Points on a hilly landscape, in no order, each with its height.
A ball rolls from a point to the lowest of its 2 nearest points, and stops where none of them is lower. Distance is the straight distance between rows; heights are no part of it.
<257>: [127 122 143 114  98 148 113 131 137 145 136 130 138 115 100 115 117 124
 118 138 134 111 117 149 105 103 114 161 101 132 123 121 111 116 129 129
 129 125 109 132 160 115 160 125 137 125 123 152 134 117 127 110  97]  (h 5.53)
<322>: [153 112 134 119  79 159 116 152 140 160 169 102 181 139 116 134 102  96
 126 176 154  96  82 118 103 119 132  92 106  61  54 163  38 174 117  82
 183 146 127 134 144 187 130 106 173 144  72  83 135  98 130 113 129]  (h 1.06)
<317>: [140 114 128 140 151  92 150 169  81 157 107 137 172 119 147 161 139 157
 111 179  47 169  68 112 167 127 151  84 107  75 105 149 150 169 101 175
 108 224 165 115 129 155 160 108 178 124 129  46 175 116 176 158 111]  (h 1.65)
<205>: [128 146 101 108  86  63  92 132 110 132 127 112 186 135  27  78 129 170
 150 104  98 179 119 141 225 142 115 122  90  99  73 166  55 143 168 155
 143 160  95 126 128 167 157  90  60 172 145 115 148 135 170 120  96]  (h 3.63)
<620>: [133 173 143  93 176 130 132  94 115 106 117 126  76  97 137 145 125 147
 165  97  79 123 154 137 170 141  87  77 119 147 138 139 169 131 130 173
 118 129 154 140 102  99  71  81 102 164 175  99 117 124 134 100 158]  (h 4.39)
<778>: [144 117 134  76 141 181  65 109 213  99 149 108  83 124 129  89 131 111
 133 113 161 129 157 132  87 121 137 126 159 144 110 109 156 115 137  79
 113  76 148 133  91 126 126 150  94 149  53 147  80  88  57  98 146]  (h 6.69)
<1159>: [124 107 141  98 133 115  81  98 146 137 148 101 123 125 112 113 130 100
 121 111 147  84 140 140 124 177  96 150 148 117 103 133  57 150 153  77
 151  95 110  90 114 136 118  86 104 118  98 132 111 146  95 123 135]  (h 7.61)
<127>: [127  72 135 157 168 208 139 133 152 131 149 112 129 153 149  94 119  46
 105 140 179  91 164 120  84  89 136 116 153 140 117 131 104 136 130  63
 148 111 113 138 174 160 153 119 147  91 104 170 136 167  68 121 134]  (h 5.06)
<740>: [144 175 164 160 132 177 139 125  86 136 126 108  88 116 181 150 125 163
 129 147 151 121 100 120  58  79 136 152 136 149 164 108 190  93  90 129
  88 116 161 123 132  81 103 187 193 117 147 164 131 137 152 120 142]  (h 2.72)
<1163>: [137 153 148 131 109  44 121 118  92 111 143  87 117 124  86 135 114 128
 172  96 114 110 127 100 176 144 142  99 148 133 100 136  98 142 111 121
 167 148 135 143  91 160  81 147  91 150 132  90 134 165 137 129 137]  (h 6.85)
<871>: [145 135 114 125 153 129 117 150 114 125 145 108 149 131 108 122 109  94
 130 109 118 153 137 115 152 110 142  40 105 119  86 160 158 133 132 132
 145 149 160 164 130 153 105 105 122 179 136  56 153 146 114 117 139]  (h 0.81)
<361>: [130 149 141 116 132 133 101 108 221  74 122 113 107 136 140 125 144  41
 155 126 132 118 173  98 116 103 151 106 158 178 120 104 121 129 138 115
 179 145 106 196 151 116 152 140 113 147  64 148  90 174  83 140  94]  (h 6.25)
<1092>: [138 122 104  99  56 147 135 139 208 132 161 146 109 155 163 128 101 117
 133 110 157 159 175 151  94 111 162 150 148 137 120 111 138 130 173  78
 131  92 162 124 137 119  86 131  99 100  98 187  89 104  74 144 143]  (h 6.30)
<550>: [107 137 144 150 148  49 172 115  51 138 111 140 106 109 172 183 168 165
 125 170  90 110  97 126 107 149 120 180 170 133 170  90 111 142 121 164
 131 146 106  69 116 128  95 135 152 111 154 113 123 140 155 173 142]  (h 3.47)
<633>: [123 144 119 133 149 102 134 121 111 129 141 116 129 111 128 150 105 123
 146 119  85 113 156 135 176 167 112 115 129 117 116 157  88 159 163 161
 180 155 126 119 132 135  91  59 119 113 142  99 123 162 151 142 150]  (h 7.00)
<793>: [133 105 128 129 134 110 187 160 157 106 100 174 110 135 224 202 129 105
 143 175  47 127  92 133 107 177 161 112 162  96 115 103 145 171  95 164
 158 154 135 119 139 113 133 134 169  84 101  80  78 111 116 199 137]  (h 2.41)
<84>: [177 174 165 150 163 111 128 131 115 110  92  85  89 129 146 140  83 177
 142 108 110 109  84 137 152 180 138 110 135 122 118 128 189 128 100 180
 108 161 118 135  53 104 111 180 129 135 116  94 118 132 203 116 128]  (h 3.68)
<488>: [120 141 150 139 124  93 164 114 117 120 112 136  96 127 183 180 138 158
 138 140 114 129 114 138  92 138 123 180 178 141 179  73 140 123 138 137
 130 117 109  77 128  97  91 179 132  85 138 155 103 132 141 173 142]  (h 3.21)
<292>: [148 129 139 167  99 158 148 175 128 137 134 121 124 142 177 166  88  96
 124 152 137 116 114 123  98 125 164 116 117 118 120 130 129 145 117 123
 145 156 150 160 148 121 129 161 219  84  99 121 131 132 136 142 112]  (h 1.98)
<1181>: [143  74 150 129 152 171 131 109 133 142 120 117 105 127 160 145 145 130
 102 138 134 111 118 136  59 104 111 168 153 130 144 109 157 109 119  97
  83  84 171  75 133 117 114 146 146  88 121 151 131  91  85 144 143]  (h 6.96)
<73>: [139 164 120 118 122 146 108 110 119 137 130 117 115 100 109 157 143 148
 152 122  94 125 138 154 157  99  75  89  94 126 130 150 138 140 163 180
 107 121 158 149 151 117  88  77 105 166 160 104 125  99 135  86 152]  (h 4.65)
<389>: [102 134 115 172 149 178 147 173  91 144  91 138 148 147 155 119 120 173
 109  98 173 130 128 143 124 129 161 169 103 137 175 111 198  77 114 150
  75  99 105 101 120 101 149 151 144  83 165 191 142 138 183 146 121]  (h 4.15)
<762>: [114 172  72 101  79 105 139 109 157 136 146 171 100 150 133 132 111 163
 145  99 132 176 192 165 152 140 105 146 115 140 141 130 133 110 187 118
 117  79 141 118 136  99  68  96  62 148 164 150  95 100  83 124 157]  (h 2.19)
<1055>: [107 153 104 142 162 161 121 115  91 159 129 137 141 101 133 154 178 170
 129 127 106 125 148 135 162  97  61 106  92 134 175 142 162 120 141 206
  92 114 159 124 167 108 108  54 136 162 203 111 141  94 137  95 157]  (h 4.84)
<1186>: [142 165  89  94  81 120 117 120 157 134 178 125 118 147 109 124 105 111
 131 117 136 151 163 151 152 127 112  88 107 116  81 163  96 151 185  98
 163  93 166 143 131 129  82  75  97 186 132 105  88 142  83 116 168]  (h 2.14)
<576>: [105 154 153 117 151  77 154  83 103 100  94 124  94 109 114 139 181 108
 149 143  96 133 130  81  84  93 123 120 126 161 171  92 140 124 118 134
 130 163 125 142 109 125 108 161 139 184 148 114 138 146 116 160 129]  (h 4.89)
<379>: [105 115  82 109 138 136 146  71 123 137 128 187 100 127 146 149 211 137
 133 142  88 160 172 127  73  76  63 158 142 153 185  88 152 109 156 123
 106  78 159 105 169  98 107  96 115 150 188 153 134  79  62 139 172]  (h 5.16)
<909>: [127 111 153  90 192  92 119  98 175  87  89 144 107 114 112 127 141 138
 141 136  61 128 100 142 148 181 111 121 136 123 121 111 130 147 116 177
 119 177  91 129  91 107 175 139 122 136 102 112 108 107 157 140  91]  (h 1.34)
<249>: [131 121 139 118 100 103 114 138 114 151 123 138 135 110 112 167 119 161
 123 135 104 109  79 131 118 141 117 116 103  85 109 135 129 147 113 157
 107 139 156 102 114 133 123 134 140 135 107  71 142  66 166 115 126]  (h 0.99)
<197>: [ 74 121  88 118 150 143 129  73  95 155 116 163 139 131 131 140 208 143
 124 113 125 144 187 128 143 109  63 151 118 141 185 120 137 112 159 149
  89  75 159  83 146  98 105  57  99 134 207 144 131 103  97 125 174]  (h 5.02)
<350>: [105 138 139 136  42  57 154 111 116 121 156 134 134 139  97 121 132 113
 139 119 163 132 153 103 117  82 152 134 143 171 150 109  91 129 135  86
 169 106  96 151 134 131 119 185 111 140 125 162 131 159 123 124 109]  (h 7.38)
<541>: [ 76 122 121 155 156 149 132 110  50 165 119 131 156 113  96 119 174 115
 109 121 163  95 160  92 139  88  99 132 109 146 185 140 121 122 124 132
 122 125 127  99 154 150 116  83 141 133 192 136 172 151 124 101 145]  (h 1.28)
<668>: [116  94  62 112  85 137  92 114 145 167 153 135 162 163  73  85 163 120
  83 117 201 140 160 130 139 113  99 125  97 114 115 151  85 137 151  55
 122  59 124 106 145 170 147  87  73 187 133 132 137 111  75 119 163]  (h 3.34)
<297>: [131 143 156 134 107  82 104 145  80 115 148  83 123 136  99 104  94 142
 156  71 171  79 126  76 171 164 162 124 173 143 117 157 104 116 100  93
 172 110 124 141  74 168  84 166 101 110 119 112 126 159 163 104 151]  (h 6.55)
<610>: [158 156 160 168 157 146 142 150  98 116  95 124 109 119 181 155 123 141
 128 167  84 128  63 118  81 114 176  85 130 114 135 110 182 131  69 158
  96 198 148 155 127 116 163 180 212 129 112  76 139 143 160 152 113]  (h 3.08)
<229>: [121  85 151 131 125 126 116 102 107 130 153 104 131 132  99  93 133 100
 115  93 195  84 158 100 133 139 115 140 170 142 125 145  84 118 123  47
 151  79 122  91  99 168  99 129  87  95 124 155 133 155  95 105 145]  (h 7.85)
<611>: [155 102 134 189 109 201 162 167 115 142 165 104 128 157 193 156  82  82
 117 137 177 102 151 119 103 135 158 134 156 138 129 138  98 141 128  77
 162 145 144 145 155 137 113 152 203  15 114 152 135 172 126 135 142]  (h 2.31)
<707>: [134 161 188 137 229 152  96 100  80 121 104  80 136  81 107 105 126 122
 150 135  84 135 116 105 190 110 116  70 127 130 106 146 155 138 100 183
 102 221 152 171 121 147 138 106 147 161 156  97 180 185 147  84 101]  (h 2.28)
<829>: [105 153 141 121 214 165 132 122  61 119  85 128 105 110 170 144 128 169
 126 107 128 105 143 118 135 174 121 124 149 134 169 131 204 122  89 166
 107 119 147 102  94 132  74 100 125 101 176 129 121 145 149 140 175]  (h 6.10)
<1036>: [110 154  70  91  74  76 140 144 172 120 124 166 120 156 101 118 102 150
 132  93 130 189 150 138 148 151 145 130 104 129 132 124 161 106 148 111
 115  93 127 140  95 120 111 140  65 155 126 127 100 120 119 149 135]  (h 1.76)
<658>: [112 109  74 139  85 140 152 106 115 152 152 162 132 154  98 123 160  80
 118 121 175 144 186 111 107  50 109 103 107 162 150 129 133 140 164  74
 123  91 147 145 161 129 102 113 108 160 168 156 146 135  71 115 159]  (h 1.24)
<803>: [140 122 184 128 148 156  94 126 162 115 116 130 113  95 112 110 132 135
 135 149 119  99  92 153  97 127 119 167 106 128 133 107 108 123 102 176
 109 158  84 153 138  93 198 151 168 110  99 162 127 111 151 106  63]  (h 5.78)
<911>: [164 148 135 146 138 145 109 175 123 115 147  96 129 134 124 126  90 105
 130 115 142 122 102 106 140 131 169  80 122 115  94 163 159 125  99 117
 149 127 155 181 112 150 114 168 155 153 101  78 135 136 141 103 136]  (h 1.37)
<641>: [100 164  98 131  90 118 144 125  84 153 128 143 125 134 107 132 125 144
 145  73 159 146 179 130 169 128 109 144 121 157 170 135 147  87 148 137
 130  94 127 117 120 110  72 112  81 136 185 157 123 138 135 112 149]  (h 2.63)
<823>: [114 139 120  94 123  94 123 110 188 106 101 165  78 140 143 136 119 143
 135 113  98 153 141 140 112 141 123 145 127 143 140  98 161 110 154 132
 119 105 112 127  99  95 124 146  84 147  98 143  85 105 102 153 117]  (h 1.33)
<18>: [131 165 122  77 127 129  85 104 208  90 143 118  89 133 112 110 120  94
 141 101 149 124 172 124 124 138 146  96 153 161 114 130 124 116 150  88
 157 103 132 175 104 122 105 137  77 150  79 148  72 153  81 124 136]  (h 6.50)
<952>: [106 107  84  88  94  86 100  83 164 147 139 154 156 119  84 102 151 106
 126 143 123 143 144 164 124 131  76 179  94 103 116 121  22 158 179 111
 149 109  77 120 165 126 164  61  99 160 128 160 127 132 108 130 102]  (h 4.22)
<561>: [115 111 125 152 216 185 106 184 101 133  80 138 141 115 163 108 127 114
  88 149 119 104 100 129 135 176 156  98 105  87 127 136 182 133  83 154
  88 164 137 141 123 145 192 124 190 101 122  76 162 131 152 152 111]  (h 3.41)
<497>: [125 132 124 125 145  93 118 137  91 158 108 134 164 109  91 148 144 169
 116 132  88 134  99 130 176 140  95  93  98  90 112 152 132 150 129 182
 105 169 167 102 120 147 134  90 123 160 151  51 160  91 161 125 122]  (h 1.07)
<639>: [150 167 171 102 180  88 112  92 126 102 106  99  74 111 107 131 113 168
 149  99  83 125 112 124 163 164  94 102 135 140 123 114 155 131 115 163
 100 147 122 127  37 118 100 137  71 166 133 107 127 116 163 105 141]  (h 4.04)
<110>: [ 99 140 132 125 132  82 128 116  85 126 135 112 143 110  71 100 143 108
 143 109 120 114 149 108 190 155 124 112 125 142 120 161  80 137 138 128
 158 163 111 138 116 153 132  93  99 139 150 109 144 182 137 127 124]  (h 7.20)
<995>: [144  96 132 106  42  78 132 142 173 138 181 134 135 154 107 115 114 115
 124 135 202 136 128 113 118  91 162 161 148 140 114 111  64 146 124  55
 156  85 120 109 111 153 126 188 105 136  81 151 119 104  98 129 112]  (h 7.12)
<326>: [133 106 164 110 142 166 123 116 172 106 123 102  81 134 156 115 138 104
 120 115 163 124 161 117  70  93 155 145 169 151 146  96 155 104 130  75
 103  91 153 114 110 117 109 189 116 110  82 172 102 120  61 146 142]  (h 6.84)
<324>: [115 160 206 160 159 114 111 107  84 103 104 118 113  87 126 131 142 157
 138 168  91 101 111 123 132 138 130 154 147 149 152 118 111 129 112 210
 129 219  78 155 108 106 161 152 173  97 124 147 135 190 179 119  85]  (h 1.66)
<276>: [110 109 147 140 203 198 120 117 113 103  90 124 101 112 129  96 156 121
 115 119 148 105 142 100  96 121 136 129 112 153 152 114 190  90 100 119
  97 114 124 140 132 119 157 137 152 125 154 147 150 149 106 118 131]  (h 5.76)
<122>: [129 108 145 139  95 149 113 141 155 128 152 119 147 133 107  89 102 139
 123 100 182 128 143 151 142 122 134 186 119 150 124 122  96  93 142 108
 130  95  89 120 145 129 155 141  99  90 121 193 140 133 135 101  80]  (h 5.80)
<763>: [132 109  84 121  70 143 173 127 137 176 156 163 129 155 126 168 172 103
 102 146 147 150 152 122  88  49 105 105  96 128 141 113 142 138 165  91
 115  87 175 116 161 115  96 105 131 152 148 119 133  78  61 126 159]  (h 1.60)
<626>: [119 151  63 146  56 111 164 147 136 163 155 151 138 161 127 164 113 146
 138 112 126 155 163 149 160 106 103 119  94 130 114 167 109 147 189 136
 147 109 163 117 176 113  70  67  98 137 161 110  96 109 132 115 167]  (h 2.62)
<741>: [127 115 107 134  55  98 185 156 141 145 124 178 136 134 179 183 120 144
 140 154  96 145 125 151 121 148 135 181 134 117 139 104 100 141 153 162
 144 133 102 100 154 100 128 113 145  76 133 137 115  96 130 159 109]  (h 3.33)
<371>: [125  95 136 116 118 110 158  54 127 131 128 158 104 121 139 130 192 140
 136 158 101 169 149 133  61  68  88 205 158 150 182  68 123  96 141 106
 104  84 124  80 155  87 118 151 119 131 147 182 134  82  76 142 128]  (h 5.29)
<247>: [118  86 111 114 170 195 100  86 176 111 142 131 122 137 116  64 165  60
 115 128 155 127 187 129  77  90 113 119 126 151 125 124 124 113 151  73
 147  95 122 147 170 137 166  87 116 134 122 175 145 146  47 121 140]  (h 5.33)
<498>: [129  88  99 124  77 161 163 150 148 151 126 176 149 136 123 139 152 109
 110 168 150 142 113 113  67  57 139 105  77  95 117 106 158 125 114  96
 106 111 162 125 152 130 161 148 149 169 121 105 148  63  87 136 131]  (h 1.93)
<203>: [130  99  81 109  63 127  99 170 146 145 146 139 196 150  48  84 135 149
  98 122 191 148  97 119 143  90 136 106  66  90  96 157 111 123 119  82
 124  73 116 134 130 174 176 122  78 195 119 102 138  78 130 106 139]  (h 2.86)
<352>: [113 180 107 119 114  99 146 128 110 125 113 133 140 115  98 118 118 166
 149  78 104 182 157 156 202 126 114 117  84 150 155 131 156  98 149 187
 101 147 106 149 132 106 106 119  79 158 177 146 140 138 176 108 104]  (h 3.11)
<636>: [127 146  97 101  93  36 114 133 158 101 130 144 169 144  56  84 111 130
 151  97  85 188 122 138 211 166 141 107 112 131  81 149  81 133 177 125
 147 171  92 158 108 151 149 114  62 156 117 140 126 179 154 153  82]  (h 2.87)
<532>: [134 119 151 132 153 163  93 159 171  84 133 102 111 119 117  72 108 104
 129 113 184 106 117 115 132 124 184 124 137 154  99 133 142 100  79 101
 138 102 107 188 132 141 181 187 113 134  77 143 111 153 135  91  98]  (h 5.84)
<679>: [136  72 134 146 106 144 157 108 124 170 148 146 142 132 174 169 153 135
 113 172 112 120 113 147  76  87  82 191 165 103 159 119  86 131 133 117
  97  97 161  43 171 123 123 117 153  70 153 165 136  51  93 131 131]  (h 7.07)
<582>: [180 166 106 106 114 133 111 140 148 123 181  76 135 140  98 111  93 105
 148 121 123 152 136 123 179 113 130  37 116 106  46 180 113 146 152 113
 175 126 177 181 129 158  82  92 108 201 118  68 106 151 101 103 170]  (h 1.50)
<240>: [107 116  94  83  80  86 118  90 195 127 135 181 143 131 134 131 119 153
 141 144  92 156 161 173 103 133  76 212 133 111 137 100  65 127 180 127
 123 106  84  94 169 105 153  94  93 113 133 177 111  82  95 125 103]  (h 4.63)
<818>: [128 119 128 118 165 160  94 159 196  90 106 116 140 146 111  95 114  66
 120 125 126 117 110 126 115 160 180  89 119 119  78 130 141 123  96 115
 154 156 106 177 132 142 183 143 143 142  65 100 107 143 118 132  87]  (h 6.13)
<263>: [ 96 122 152 122 232 202 150 109 101 111  91 141 113  92 167 119 144 139
 125 121 123 110 151 115 102 133 116 143 154 151 198 117 202  99  96 145
 108 126 121 115 114 104 129 118 152  87 170 195 135 148 132 117 151]  (h 5.91)
<510>: [109  43 116 144 181 203 133 128 152 143 124 140 134 139 165 108 150  70
  95 147 142  96 146 150  78 131 116 159 152 114 123 129 128 133 134  92
 125 117 117 100 182 133 176  82 156  62 111 149 143 129  72 158 120]  (h 4.77)
<428>: [116 108 111 162 135 167 153 178 120 160 102 161 155 138 178 144 121 169
 105 138 126 143 116 157 121 159 141 169 125 129 170 114 175 113 119 180
  96 121 103 110 152 101 157 116 163  47 156 182 133 109 174 167 104]  (h 4.32)
<804>: [143 113  96 142  76 114 119 183 113 153 142 117 187 146  70 113 107 141
 124 114 151 135  83 116 169 100 144 107  92 102  86 166 110 133 119 126
 134 122 142 149 136 165 145 130 113 170 127  84 154 104 170  99 124]  (h 2.36)
<935>: [120 127 103  62 194  89 126  85 201  79  70 169  84 135 115 117 152 128
 132 130  68 166 118 137 123 188 106 103 138 133 125 105 179 125 116 156
 111 134 108 138  73 103 169 139  97 162 116  99  94 114 116 167 124]  (h 0.86)
<699>: [113 100 121 142 129 160 127 110  97 156 151 117 153 124  92  96 155  84
 110 135 177 103 149 101 124  79 104 106 103 139 128 146  73 142 142  89
 160 109 112 150 158 162 137 100 129 167 150 128 153 159  95 100 133]  (h 0.55)
<976>: [120 152 152 152 149 109 141 129  57 125 106  94 105 125 133 129 107 162
 132  96 161  95 120  90 142 168 144 135 156 141 151 126 163 116  97 120
 124 117 139  94  66 124  54 157 121 110 139 125 128 148 166 122 166]  (h 6.28)
<252>: [131 168 156 115 199 116 143  84  74 106  87 123  92  92 134 141 166 153
 141 137  68 148 109 107 127 101 101  89 130 155 170 116 183 120 104 180
 104 177 147 141 109 106 100 128 135 185 190 114 140 144 152 127 144]  (h 4.66)
<993>: [130 133 123 132 124 111 160 131 127 124 143 135 115 148 152 157 102  90
 143 114 135 117 168 124 141 153 145 112 159 151 133 138 112 137 162  95
 184 115 136 133 125 119  74 115 135  86 120 125 105 176 105 149 158]  (h 6.72)
<1215>: [121 123  81 120  90 126 169 156 160 135 137 164 144 148 141 171 113 113
 124 133  91 150 135 140 129 115 135 108 102 110 118 140 131 143 150 149
 147 126 148 133 152 114 122  85 139 138 128 105 112  88 119 148 138]  (h 2.98)
<1048>: [100 158 123 160 156 126 142 161  78 127 100 140 162 121 108  96 120 171
 119  97 151 146 139 133 167 160 158 165 105 157 176 124 172  83 119 201
 102 136  81 122 103 112 146 135 141  98 182 184 153 152 200 139 109]  (h 3.92)
<1138>: [138 136 168  98 153 148  97  89 205  87 122 114  96 108 130 140 156  87
 147 144 117 101 138 119  90 105 123 148 144 153 132  95 109 133 131 130
 145 151  98 175 142  93 159 149 138 134  73 141 103 127 111 120  72]  (h 6.02)
<147>: [130  68 106  96  55 106 114 145 188 124 164 146 175 162  93  83 119  98
 106 145 190 131 103 133 114 136 144 145 115  90  73 140  35 152 125  38
 174  87  90 111 129 183 190 136 107 131  56 144 113 106  95 133 121]  (h 6.80)
<886>: [135 135 117 111  75 158  96 149 143 156 152 101 201 128  75 115 113 133
 124 140 143 126  73 122 127 119 119  80  78  41  50 175  63 166 134 103
 154 130 128 110 119 178 133  88 118 170  82  78 133  81 154  90 132]  (h 1.69)
<906>: [143 131 139 187 154 159 128 186  77 125  92 143 144 130 189 121 116 142
 112 166 109 135  67 141 133 174 195 137 114 106 133 122 179 118  66 166
 105 204 131 151 118 116 201 161 215  80 122 102 147 155 183 166 102]  (h 3.29)
<704>: [209 161 148 161 115 146 108 167 117 107 158  74 129 128 133 130  58 155
 144 123 141 114  61 120 148 142 180 110 131 114  87 151 156 132  82 129
 112 147 180 174 103 132 119 214 164 133  86  91 141 108 192  89 125]  (h 1.77)
<328>: [112 137 121 143  86  97 164 121  97 143 128 140 119 136 145 147 132 165
 128 104 143 145 147 134 118 121 122 170 140 145 169 104 140  98 151 127
 108  94 109  73 118 102  61 147 101 106 162 178 124 136 133 140 140]  (h 2.95)
<918>: [167 110 150 157  84 188 115 170 130 151 180  91 150 137 151 125  85  96
 115 154 179  86  95 114  97 110 145 120 123 100  88 155  83 150 101  93
 146 139 149 153 154 148 158 146 195 102  89 112 140 110 144 105 122]  (h 1.62)
<446>: [119 109 111 101 116 124 104 149 184 105 138 129 150 134  95  87 120  90
 126 124 143 132 107 133 125 156 161 117 104 107  76 142  76 134 127  95
 171 129  83 165 130 160 201 123 116 153  65 132 116 143 121 142  91]  (h 6.42)
<966>: [114 172 111 156 114  93 116 149  77 161 124 134 181 122  80 119 125 179
 131 106 141 144 145 147 216 143 133 148  98 136 166 139 122  98 150 215
 116 145  92 120 118 129 126 111  95 123 180 145 166 136 196 122 107]  (h 3.55)
<503>: [141 127 125 162 145  89 189 159 103 127 110 153 133 124 194 191 119 131
 126 179  28 160  94 134 153 151 150  86 134 103 111 135 149 175 127 187
 154 204 143 115 143 132 128 106 170 104 130  48 134 130 149 184 140]  (h 2.05)
<547>: [113  98  83 118  67 116 119  99 155 155 152 131 173 158  74  74 150 124
 100 123 191 148 160 152 137 106  98 165 104 125 132 145  52 122 175  77
 136  83  75 132 173 161 163  83  72 151 146 189 133 128 104 117 113]  (h 3.74)
<1017>: [138 132 126 146  61 135 137 149 120 145 135 130 136 125  96 141 141 122
 120 153 143 135  87 102  88  33 150  98  88 126 125 125 155 125  97 113
 118 122 168 162 149 133 140 179 149 193 127 105 154  95 124 114 121]  (h 2.23)
<135>: [130 116 128 115 218 126 131 145 118 113  62 138 109 123 175 130 142 144
 110 148  81 127  77 121 121 190 144  87 132 112 128 106 207 140  73 171
 104 162 134 115  80 130 150 140 149 133 115  73 121 125 152 173 141]  (h 3.09)
<381>: [117 110 122 132 161 196 103 135 148 105 132 117 130 118 103  70 125 100
 113 101 181 117 155 119 123 107 154 123  99 158 126 139 178  88 119  94
 121  90 114 173 145 136 173 132 116 143 131 166 139 140  99  94 122]  (h 5.58)
<560>: [ 95 154  60 104 101  75 133 132 152 105 120 163 151 148  90  90 106 125
 127  78 119 189 152 138 186 165 147 102  94 138 111 157 123 121 169 108
 143 115 112 163 120 136 140  99  57 161 146 130 122 170 127 164 118]  (h 2.24)
<1010>: [127 135 131 117  64 133 122 119 181 122 153 128 114 127 133 107 112 145
 133 110 150 165 177 162  97  86 124 194 133 150 151  97 119  96 167 101
 109  92 115 132 157 108 121 163  80 126 123 220 127  98  79 105  89]  (h 6.09)
<551>: [114 146 150 122 123  84 125 110 100 115 111 123 113  99  70 121 148 148
 136 126 103 135 113 114 129 106 126 143 102 144 135 110 124 115 106 155
 115 156  97 145 111 118 144 165 116 170 133 132 148 132 157 122  89]  (h 5.19)
<450>: [131 145 152 162 104 158 135 134  80 139 145 108 112 129 125 133 121 144
 127 125 172 104 110  98  89  66 141 118 118 153 146 122 167 106  96 109
  99 103 162 147 138 118 103 183 157 149 144 136 153 140 135 100 146]  (h 2.53)
<825>: [123 147 166 122 186 103 137 108 121 113 102 138 101 101 164 156 148 166
 134 176  54 118  85 144 134 162  97 131 150 128 155 101 129 157  95 214
 118 181  88 115 114  99 168 136 155 104 136 128 120 116 174 139 108]  (h 1.12)
<526>: [138 141 160 126 178 146  85 128  87 130 140  67 146 100  67  90 139 126
 145 116 117 129 118  96 176  93 120  45 114 112  74 161 131 132 109 139
 131 174 157 165 141 160 137  99 121 208 152  74 176 165 117  82 134]  (h 1.55)
<357>: [117  76 131 150 161 188 132 155 119 146 122 141 155 128 181 140 132 112
  97 159 125  98 114 154 118 171 114 156 141 106 131 122 119 128 136 150
 128 124 111  98 157 146 173  73 179  43 130 144 134 104 119 153 109]  (h 4.55)
<529>: [118  85 105  67 163 101 103  59 199 122 139 159 115 129 139 134 153 105
 131 136  94 103 144 158  86 168  61 171 172 101 107 117  65 148 172  88
 144  92 126  65 145 111 126  72 113 122 109 122 102 101  72 134 149]  (h 7.37)
<448>: [181 170 168 174 153 172 106 148  80 117 135  65  97 117 170 128  61 167
 133 117 161  87  94 124 122 192 156 144 155 129 141 153 173 114  80 143
 107 144 143 144  84 120 104 186 177  98 119 116 129 152 195  95 142]  (h 3.38)
<874>: [100 141 100 136 107  27 188 128 104 127 117 176 124 138 138 167 134 159
 129 142  68 160 124 145 164 171 138 167 156 117 156 112  99 129 156 178
 146 141  90  96 112 103 115 121 120 102 154 112 106 143 155 190 121]  (h 3.67)
<1144>: [154  96 169 168  95 169 141 165 136 115 159  87 129 156 171 134  74  91
 133 115 209 107 145 102 129 142 183 149 189 150 123 139 100 120 111  63
 159 115 131 131 120 142 103 199 165  18  92 168 103 170 126 127 151]  (h 2.66)
<157>: [118  98 135 136 171  79 147 146 125 120  84 149 102 134 173 171 141 118
 118 139  81 102 105 136 124 209 149 127 166 107 130 111 155 144  97 160
 137 162 118 100  91 125 137 133 139  90  95  78  96 130 131 193 140]  (h 2.75)
<1057>: [142 175 198 141 205 128 114  91  78 109  96  86 111  82 151 138 127 147
 146 169  59 109 113 120 172 146 123  98 153 149 136 138 131 157  92 205
 101 244 130 154 109 136 138 111 170 127 131  99 139 196 190  96 102]  (h 2.15)
<805>: [120  65 120 109 130 109 150  78 144 157 143 153 140 132 157 162 173 109
 121 148 108 111 154 166  95 116  60 186 183 112 138 114  68 157 175  97
 130  85 141  46 172 124 110  76 133  84 143 157 134  96  92 139 128]  (h 7.21)
<706>: [174 147 175 151 112 124  85 152 100 133 138  88 147 112 108 140  83 173
 135 132 123  96  63 125 158 142 118 134 112  93  98 152 118 146  94 170
 104 174 151 134 100 135 134 155 140 130 113  80 160  98 203  87  98]  (h 1.47)
<241>: [179 115 161 153 128 166 102 169 147 106 143  83 119 128 168 135  62 124
 130 109 181  97 104 141 125 183 176 158 165 122 104 141 145 113  93 110
 123 114 129 135 114 117 116 214 162  59  59 135 105 120 161 102 135]  (h 3.07)
<267>: [141 166 152 153 158 126 132 141  63 149  97 123 106 116 174 164 153 170
 114 181 111 114  56 116  69 116 124 126 123 119 150 111 195 126  78 151
  81 142 157 111 127 125 133 182 191 144 147  84 143 121 177 145 136]  (h 2.90)
<1130>: [117 105 117 118  97 112 171 110 174 116 155 135 119 158 157 143 108  84
 128  96 155 141 183 131 121 120 156 158 199 167 136 111  99 127 179  57
 148 103 132  92 131 126  75 140 110  63 109 192  90 155  78 156 150]  (h 6.49)

Where does a ball stop that starts at each point below?
<610> => <699>
<240> => <322>
<110> => <381>
<326> => <257>
<135> => <249>
<633> => <257>
